Points, in no order, along strands that fork, close into loops and pass close to each other.
In the rows, zero is written as 128.
Points whose rows are less than 57.8 apart are linked; no others are.
(217): [135 117 126 146 132 131 124 130 116 167 103 126 119 155 100 148 110 101]
(263): [183 117 168 129 107 160 175 126 110 146 193 153 131  90 154 148 101 141]
(583): [ 76 163 129 112 136  83  89 150 150  86 128 108 110 125 190 132 168 175]
(227): [200  64 143 102  80 113 129 129 183 157 134 207 137 132 156 125 178 153]
(371): [109 122  97 151 138 128 114 127 112 119 108 115 123 146  78 137 140 101]
(213): [ 87 107  96 126 129 125 111 120 109 108  93  96 144 135  42 103 102  93]
(224): [158 172 132 140 154 155 159 103  87 134 147 118 155 118 105 120  73 105]
(137): [151  84 153 128 101 120 116 134 132 179 103 138 110 150 132 157 125 119]
(311): [200 120 156 116  95 145 180 136 127 143 210 166 135  88 168 137 112 156]
(189): [ 69 193 121 123 162 123 120 129 135  80 139 103 127  92 178 124 132 159]
(439): [ 72 174 120 122 143  99 112 143 143  81 142 111 121 101 188 129 155 178]
(426): [129 103 116 155 128 120 116 142 123 164  93 123 111 167  97 155 133 105]
(609): [ 74 131 105 113 143 131 101 107 108  92 100  96 140 130  80 104 128  92]
(477): [138 171 105 148 161 151 164 111  91 107 153 112 151 118 106 111  95 111]
(188): [174  11 156 119  72 103 148 150 182 175 103 169 125 143 122 135 158 137]
(149): [ 62 172 124 109 160 118  87 134 136  82  95  98 113 149 154 121 158 133]
(398): [ 84 194 110 131 159 148 151 120 121  75 163 106 140  87 148 104 120 149]
(142): [ 70 195 114 121 167 141 134 119 129  76 145 100 135  88 161 101 120 145]
(110): [204  92 139 101  79 118 129 128 186 156 141 208 139 122 167 122 176 162]
(147): [ 88 165 107 138 137 108 130 141 131  84 164 118 120 115 167 129 155 164]
(465): [191 128 150 115  89 129 156 125 131 148 196 174 136  96 182 132 115 169]
(133): [ 70 152 112 111 152 134 108 108 114  81 113 100 134 128 106 104 137 107]
(286): [114 110 100 150 139 129 121 131 119 142  97 115 129 154  59 133 118  92]
(582): [168 138 171 130 124 168 166 117  98 146 176 142 134  93 143 144  91 127]
(569): [144  59 134 149 105  89  82 167 155 183  61 125  88 195  96 158 157 118]
(405): [ 65 200 112 110 177 128 105 128 139  83 112  91 122 116 172 112 129 144]
(237): [160 171 147 142 144 158 159 105  86 140 157 126 139 114 128 130  80 112]
(243): [131 170 107 156 153 136 158 127 102 110 167 119 135 123 143 127 115 135]
(121): [106 111  94 137 138 126 119 128 112 132  95 110 139 144  43 118 103  91]
(71): [ 99 183 101 136 160 153 156 113 106  74 166 106 144  96 128  98 112 130]
(622): [177  22 161 112  70 100 120 146 177 172  98 178 125 144 124 134 167 140]
(385): [194  39 151 106  78 106 127 140 184 161 114 194 137 139 140 130 179 145]
(574): [147 131 131 145 140 141 134 121 105 162 121 126 128 142 115 146 104 103]
(98): [ 65 164 128 114 142 103  93 139 139  86 116 106 105 136 171 132 167 152]
(325): [ 90 126 100 136 136 130 112 121 113 104 106 106 129 137  76 122 142 100]
(476): [196 124 143 103  86 116 143 124 146 148 180 186 137 107 181 126 133 167]
(425): [162 156 161 139 131 167 161 106  89 147 168 139 137 103 139 139  85 123]
(473): [131  86 118 156 121 107 104 152 138 166  80 121 100 183  85 159 144 111]
(393): [148 134 150 142 133 152 141 116 103 165 130 128 132 123 116 145  93 104]
(91): [ 61 190 113 111 176 123  94 138 139  81 100  93 110 134 165 113 144 132]
(482): [149  49 158 130  88  96  89 156 161 190  62 142  98 183 117 152 149 125]
(221): [149  90 159 129 107 136 127 126 124 179 116 138 118 136 132 155 114 114]
(556): [154 190 107 145 165 157 176 106  82  95 170 102 161 111 103  98  77 115]
(413): [158  59 160 125  91 106 100 144 145 184  88 140 105 162 134 153 143 130]
(316): [113 174  97 136 159 152 156 108  98  79 160 100 149 102 107  93 109 117]
(400): [157  22 160 125  76 123 148 146 167 183 111 153 119 137 113 146 137 128]
(467): [128  68 121 157 111  98  78 163 148 167  67 124  87 189  79 158 163 117]
(93): [152 102 165 133 114 158 144 118 116 173 132 141 126 115 122 151 101 109]
(134): [204 115 136 104  81 115 135 122 172 152 165 202 142 109 178 124 160 173]
(595): [ 68 179 111 107 166 140 112 108 120  77 118  91 134 123 138  95 124 115]
(295): [ 80 118 100 113 136 124 102 108 107  94  97  87 148 125  56  98 109  90]
(350): [ 77 193 110  99 171 145 119 108 119  71 119  84 145 109 141  84 107 113]
(511): [109 164 100 154 142 120 149 140 116 100 170 123 126 124 158 132 136 153]

How many points has the smallest loop of links through each point below? Write none if it is on no loop.
(121): 7
(439): 7
(393): 12

A fork is a point with three links, a tip a point with one. Leave the first point through the second and follow the links. Name the first fork or tip that comes.
(325) / (371): (609)
(110) / (227): (400)
(311) / (263): (477)
(149) / (91): (189)
(405) / (91): (439)

A piece is all that can be reached along the links. How many separate loops has the piece of each point below (a circle has one, a figure eight two, a Y none), and how many tips (points with one link)?
(393): loops 1, tips 0
(189): loops 1, tips 3
(350): loops 1, tips 1

Name the points in between on the shortest way along the links from the first point to the second, in order.
(110) / (311): (134), (476), (465)
(582) / (556): (425), (237), (224), (477)
(243) / (98): (511), (147), (439), (583)
(609) / (350): (133), (595)
